A landscape with many peaks, sampled at points; each row gives a point and its height.
From any point a climber takes the steepest step (rise divided by distance) to one of its 3 nearest points. It stops when none of these is higher. Distance is the straight distance between rows; heights are no part of it.
bovi height 554: [ 33   9  21  -5  11 -57  28  14   2 -48 -37  -2  19 -24 -35  35  20  20
  -8 -50   9 -42  33]
Lom height 563: [-20 -13 -19 -29 -18  21  18   7 -45  33   6   8 -59 -18  40   4 -10   0
 -22  28 -29   3 -62]
fifu height 206: [-60 -12  -7  -8 -50  37 -17   1 -20  49 -34 -20 -47 -19  79   9 -12 -30
 -40  64 -30  40  -7]
Meki height 486: [-12   3  -1 -15   2  70 -28  -4  20  -6  -6  -4  -3 -27  19  -7 -28 -26
 -38   4 -41  16  -8]
Mivo height 362: [ 22  -2 -28 -20  -8   6 -28 -11 -13 -24  15  25  -9  -2 -16  12  34 -13
  17 -55   9 -36 -20]
Fuset height 607: [ -2   7  12 -38 -21   8 -18  39 -11  20   8  11 -16   3  21 -45 -25  43
   3 -23 -19  -1 -26]
zad height 280: [ 18  41  -5 -37 -34  62 -16 -12 -18 -16  35  12 -35 -23  -4  11  12 -41
  -5 -53 -19 -46 -16]
lolur height 261: [-23 -15 -11 -50 -30  62  -2   8   4  28 -35 -11 -29 -42  42 -54 -10 -11
  -5  29 -51 -20   2]
gupa height 496: [-24 -10 -14  43  20 -36  -5 -42   5 -16  11 -12   0  27  -4  18  12 -32
  35  61  33  33  12]
kog height 510: [ -8  33 -10  -7  26 -56 -27 -20 -27  35  32 -39 -46  34 -15  15 -25   8
  -5  11 -34  40  16]
Sase height 636: [ 31 -69  20 -35 -20  -8   6  46  23   5  -9  -5  53  12  11 -21   8  37
  11  35  10 -47  24]
Bemos height 222: [  3  36   4 -27  24  38 -29   8   1  23   5 -41 -34 -11   7   5 -35 -31
 -18  -8 -11  17  16]
nopu height 507: [ 36  47  24  28  33 -72   6 -16  38  -8 -32 -22  42  -3 -84  17  -4   5
 -11 -18 -24 -38  50]
Rugas height 326: [ 33 -15  -1 -25 -20  23  -1 -14  52 -42 -49   9  41  -3  -6   9 -16  -8
  22  34  24 -43  12]
rifol height 323: [ 51 -16 -26 -29   1 -22   1  23 -14   1  47  17  10  22   7   0  33  24
  18 -32   9  15 -25]
tagod height 474: [ -3 -40 -27 -71 -38  35 -25  26 -12  32  16  -5 -36 -32   1 -34  23  13
  15   6 -24 -27 -29]
vuti height 427: [ -9  -5  14  45  19 -17  26 -28  26 -39 -10  10  61   9 -10   4 -15 -18
   4  39  10  20  28]
gug height 408: [-29   0 -16  20  36 -77  11 -50 -14 -10  40  -5 -13  62 -28  28  48  23
  17  -5  15  43  21]
nidav height 457: [ 42  34  -6 -31 -21 -13 -19  11  -6  11  -3 -41  15  11 -17   9 -33  10
  35  10  -7 -38   9]
lov height 505: [ 25 -34 -18   9  22 -15  22  -8 -15 -22  -3  -7  22  20  -7  28  17  -3
  49 -12  46   2  24]
gase height 523: [ -9 -20  49  11  -4 -35  12  31  -6  20  18  -5  -5  13  29 -36 -18  38
 -23  -8  -4  52 -21]
fadin height 643: [ 30 -46   1 -16  -5 -52  18  30  -9 -10 -26  -1  66  16 -16 -16  18  66
  38 -32  13  -4  16]
Laki height 542: [  8 -16  -9  35  11 -36   9 -22 -11 -24 -10   9  22  55  12  20  20  25
  30  26  14  21   3]
nep height 447: [-21 -15 -10   9  38 -18   0 -14  13   1   0 -14  25  29  13 -25 -15  12
  18  80  10  26  24]
Kep height 603: [-10  20  -6 -13  -7 -15 -19  30 -50  38  40 -13 -51  -4   8   6 -26 -23
 -35  -9 -35  52 -33]
mun height 535: [ 20  -4  -8 -35  11 -44 -11  16 -26  41  22 -46  11  36   5 -13 -16  46
  35   1  -2   0  13]
govu height 524: [-19  20  21   4  16  -6  10 -14  12  -6  12   5   5  23 -14  17  -5  -7
   3 -34 -11  -2  -5]
pige height 449: [-26  33 -14  33  10 -41   8 -41 -17   6  21   3 -17  29 -14  15 -19  -7
   9  25  -3  16   3]
zofon height 438: [ 14   9  20   8  12   2  11  14  13 -17  21  26 -16 -12 -13   6 -27  15
 -41 -34   3  33 -34]
moro height 689: [  0   5  -2 -20 -30   1  16  26 -29  14  38  21 -43  16  20  -8  -1  -5
   0 -20 -11   2 -40]
Fivon height 28: [ -4  46 -18 -12  17  36 -18   5 -18  87  -5  -5 -65  -8  -6  14 -28 -24
 -83 -34 -40  22  25]
vaba height 74: [  4  55 -35  18  11  54 -23 -25   4  15 -44 -42 -24 -16  16  -1 -28 -43
 -19  62   1   8  14]
fetas height 374: [-16  -1  21  26 -18  31   8 -12  56  -7 -39   5  34 -11  -6  -2 -11 -21
   5  39   3   0  12]
Kulaf height 588: [  8 -13  26  13  -6 -23  23  20   5 -11  -3 -15  41  41  21 -21  10  61
   8  23  21  26  31]
gitel height 525: [ 11  22  16 -63 -24  10 -27  22  -2  30   9 -26 -14 -15  13 -37 -21   2
 -13 -17 -35 -37  -4]
kasi height 839: [  7  17  53 -43 -18  15   2  37  26 -17  -4  -9 -33 -40 -36 -20 -23  -3
 -49 -48 -24 -35 -17]
pegen height 497: [  4 -52 -33 -23 -22  18  -4  10 -12  40   8 -10   1   0   5 -23  13  23
  53  30  -7 -18 -29]
Zom height 547: [  1 -35   7  38   4 -26  41  13  -9 -14 -17  26  27  16  10 -13  43  41
  12 -19  24  54   1]
Let height 210: [ 12  23  12 -44  -4  48  -1  -2   7 -33 -12  26   6 -29 -11  -3   6 -46
  16 -41 -14 -79  -5]
Turar height 118: [-33  22  11  48  34  80   6 -26   9   9   9  27 -32 -61   2  -9 -23 -47
 -52 -26   9   6 -12]
nozed height 418: [-22  29  21  49  34 -14   1 -26  13 -33  -7  19  26  12 -26  51  14 -19
  -6   1  45  -5   7]
Viro height 168: [-13  47 -33  48   7  37 -20 -48  -8  41  16  22 -53 -27  -4   7 -17 -52
 -42 -44  11  29 -12]
nolov height 429: [ 21  63 -15 -16  37 -20 -16 -44 -14  -4  33 -26 -12   5 -26  20 -24 -16
  -9 -11 -14 -18   5]
zufaf height 299: [ 15  -4 -28   0  17  18  26 -18  28 -39 -29  -4  45  -3  -5  35  15 -16
  33   8   8 -50  37]
doz height 506: [ 10  10  46   3  -9 -35  18  36  34 -17 -42   3  35 -34 -17   7  14   2
  22 -38 -12 -55   7]
Zefik height 553: [ -2 -14 -22   6 -31  24 -11   0 -19  14   5 -19  -6  15  16  -2  -8  19
   8  72  -5  11 -25]
kasol height 138: [-45  37 -16  20  29  50 -30 -41 -13  42   3  13 -36  -9   1   1 -22 -69
 -12  -5  24   9 -13]
vob height 604: [-12 -36   5   9 -37  12  12   8 -40   8  30  12 -21  12  32  -2   1  18
  15  21  18  27 -48]
vizi height 400: [ -2 -11   4  -6 -13   3   4  16  13 -44  21  37 -10 -39 -25 -19  15  11
   4 -82  11 -36 -28]
tuk height 667: [-14   1   5   1   0 -10 -20   8 -14  48   3 -49 -22  28  26   1 -37   9
 -44  58 -28  41   2]
naza height 454: [ -5  43  -7  31  28 -20 -16 -37  11   5   3  -8   0  29  13   5 -19 -39
   4  52  -7  21  34]
namon height 372: [-41 -14 -26  31  -5  31 -21  -9 -35  35  20  -8 -63 -23  35   5   1 -32
  -2  47   1  30 -51]
kini height 375: [ 24   7  17 -13   3  26   0  34  42 -35 -20  15  17 -10  10  -7   2   6
  -4   9   0 -13 -14]
Vibu height 844: [-23  14  15   1  -6  81 -24  -1  50  -9 -34  15  11 -60  16 -32  -3 -65
 -24  13   0 -28  -2]
kabem height 680: [ 39 -56  12 -10   7 -39  21  28   0 -15 -69 -15  75   6  -6   4  34  27
  28   3  23 -19  69]
beget height 602: [ 45 -16  16 -17  18 -52  17  19   7 -13  -6 -34  53  -1 -40  -3   5  56
  23 -56  14 -32  14]
Podim height 583: [ 23 -62  44 -21 -41  20  20  44   7  14  12  32  -5   9  41 -47  23  42
   1   7  -5 -22 -12]
loti height 393: [-10  30  34  28  13 -32  44   7  -1 -39  11  26   6   4 -16  20   4  47
 -11 -25  14  33   9]
vapa height 522: [ -9 -31 -11  40 -18 -10   9  -1 -21  22  49  31 -20  -4 -15  19  27  -8
   1 -20   0  43 -38]
Niba height 224: [-31  31 -40   9 -11  24 -10  -5 -44  35  23  18 -60 -33  22  10   9 -54
 -45 -27  10  22 -28]
tud height 492: [ 29 -59 -22  18 -30   6 -19  -7  -1 -27  -7  13  39  25  -5  16  30   3
  44  46  19  11 -11]
Vava height 493: [ -2 -60 -14  39  23 -22  -2 -25  -3 -56   1   5  41  21  13   5  41  16
  11  -7  36   3   3]
sizug height 476: [ -8  19   4  61  21 -55  25 -19  21 -32 -33  21  44  36 -40   7  11  13
  23 -16  15   6  50]
zet height 558: [-40 -11  -8  16 -15  55 -17  -7   6  -9  -2  16  -1 -48  23 -18   7 -38
 -10  46  19 -16 -24]
kor height 472: [ 14 -29 -31   6  18 -31  14  -9 -29 -15  -1 -13  33  27  15   9  41  42
  12 -30  38  18  74]
Pip height 644: [ -6  -5  -7  -3  19  -9  -3  13 -13  16  -4 -16 -15  25   6  12 -20  17
  29  23 -21   4   0]
sadup height 450: [-17  22  21  -2  -7   3  -4  10  35 -15   6  47  14 -24 -21   1  -7  -1
 -16 -36 -12  -2  -8]
sek height 370: [  1  40  46  21   7  -5   6  -5  35 -18 -29   1  15 -27 -13 -13 -41 -11
 -20  13  -2 -16   4]
Vidot height 587: [  1 -30 -21 -50 -33  50  18  17  -1   2  24   9 -17   7  -6 -15  17   2
  14 -15 -15 -16 -24]
Muret height 519: [ -4  -6   4  15  17 -75  18 -10  18 -29 -14  -6  15   5 -42  31  42  15
 -18 -37  31 -10  26]

Call two points neighbours if one is among the 3 nearest of the other. Go from one point of each pair to the other, from neighbour to neighbour, staying as high as possible. Name the lowest point that can't be avoided.
kasi and Laki | gitel
Laki and Vibu | fetas
tuk and moro | Zefik
moro and kabem | Podim

For each start below, name the point where the climber stops.
sizug | kabem
doz | kabem
nopu | kabem
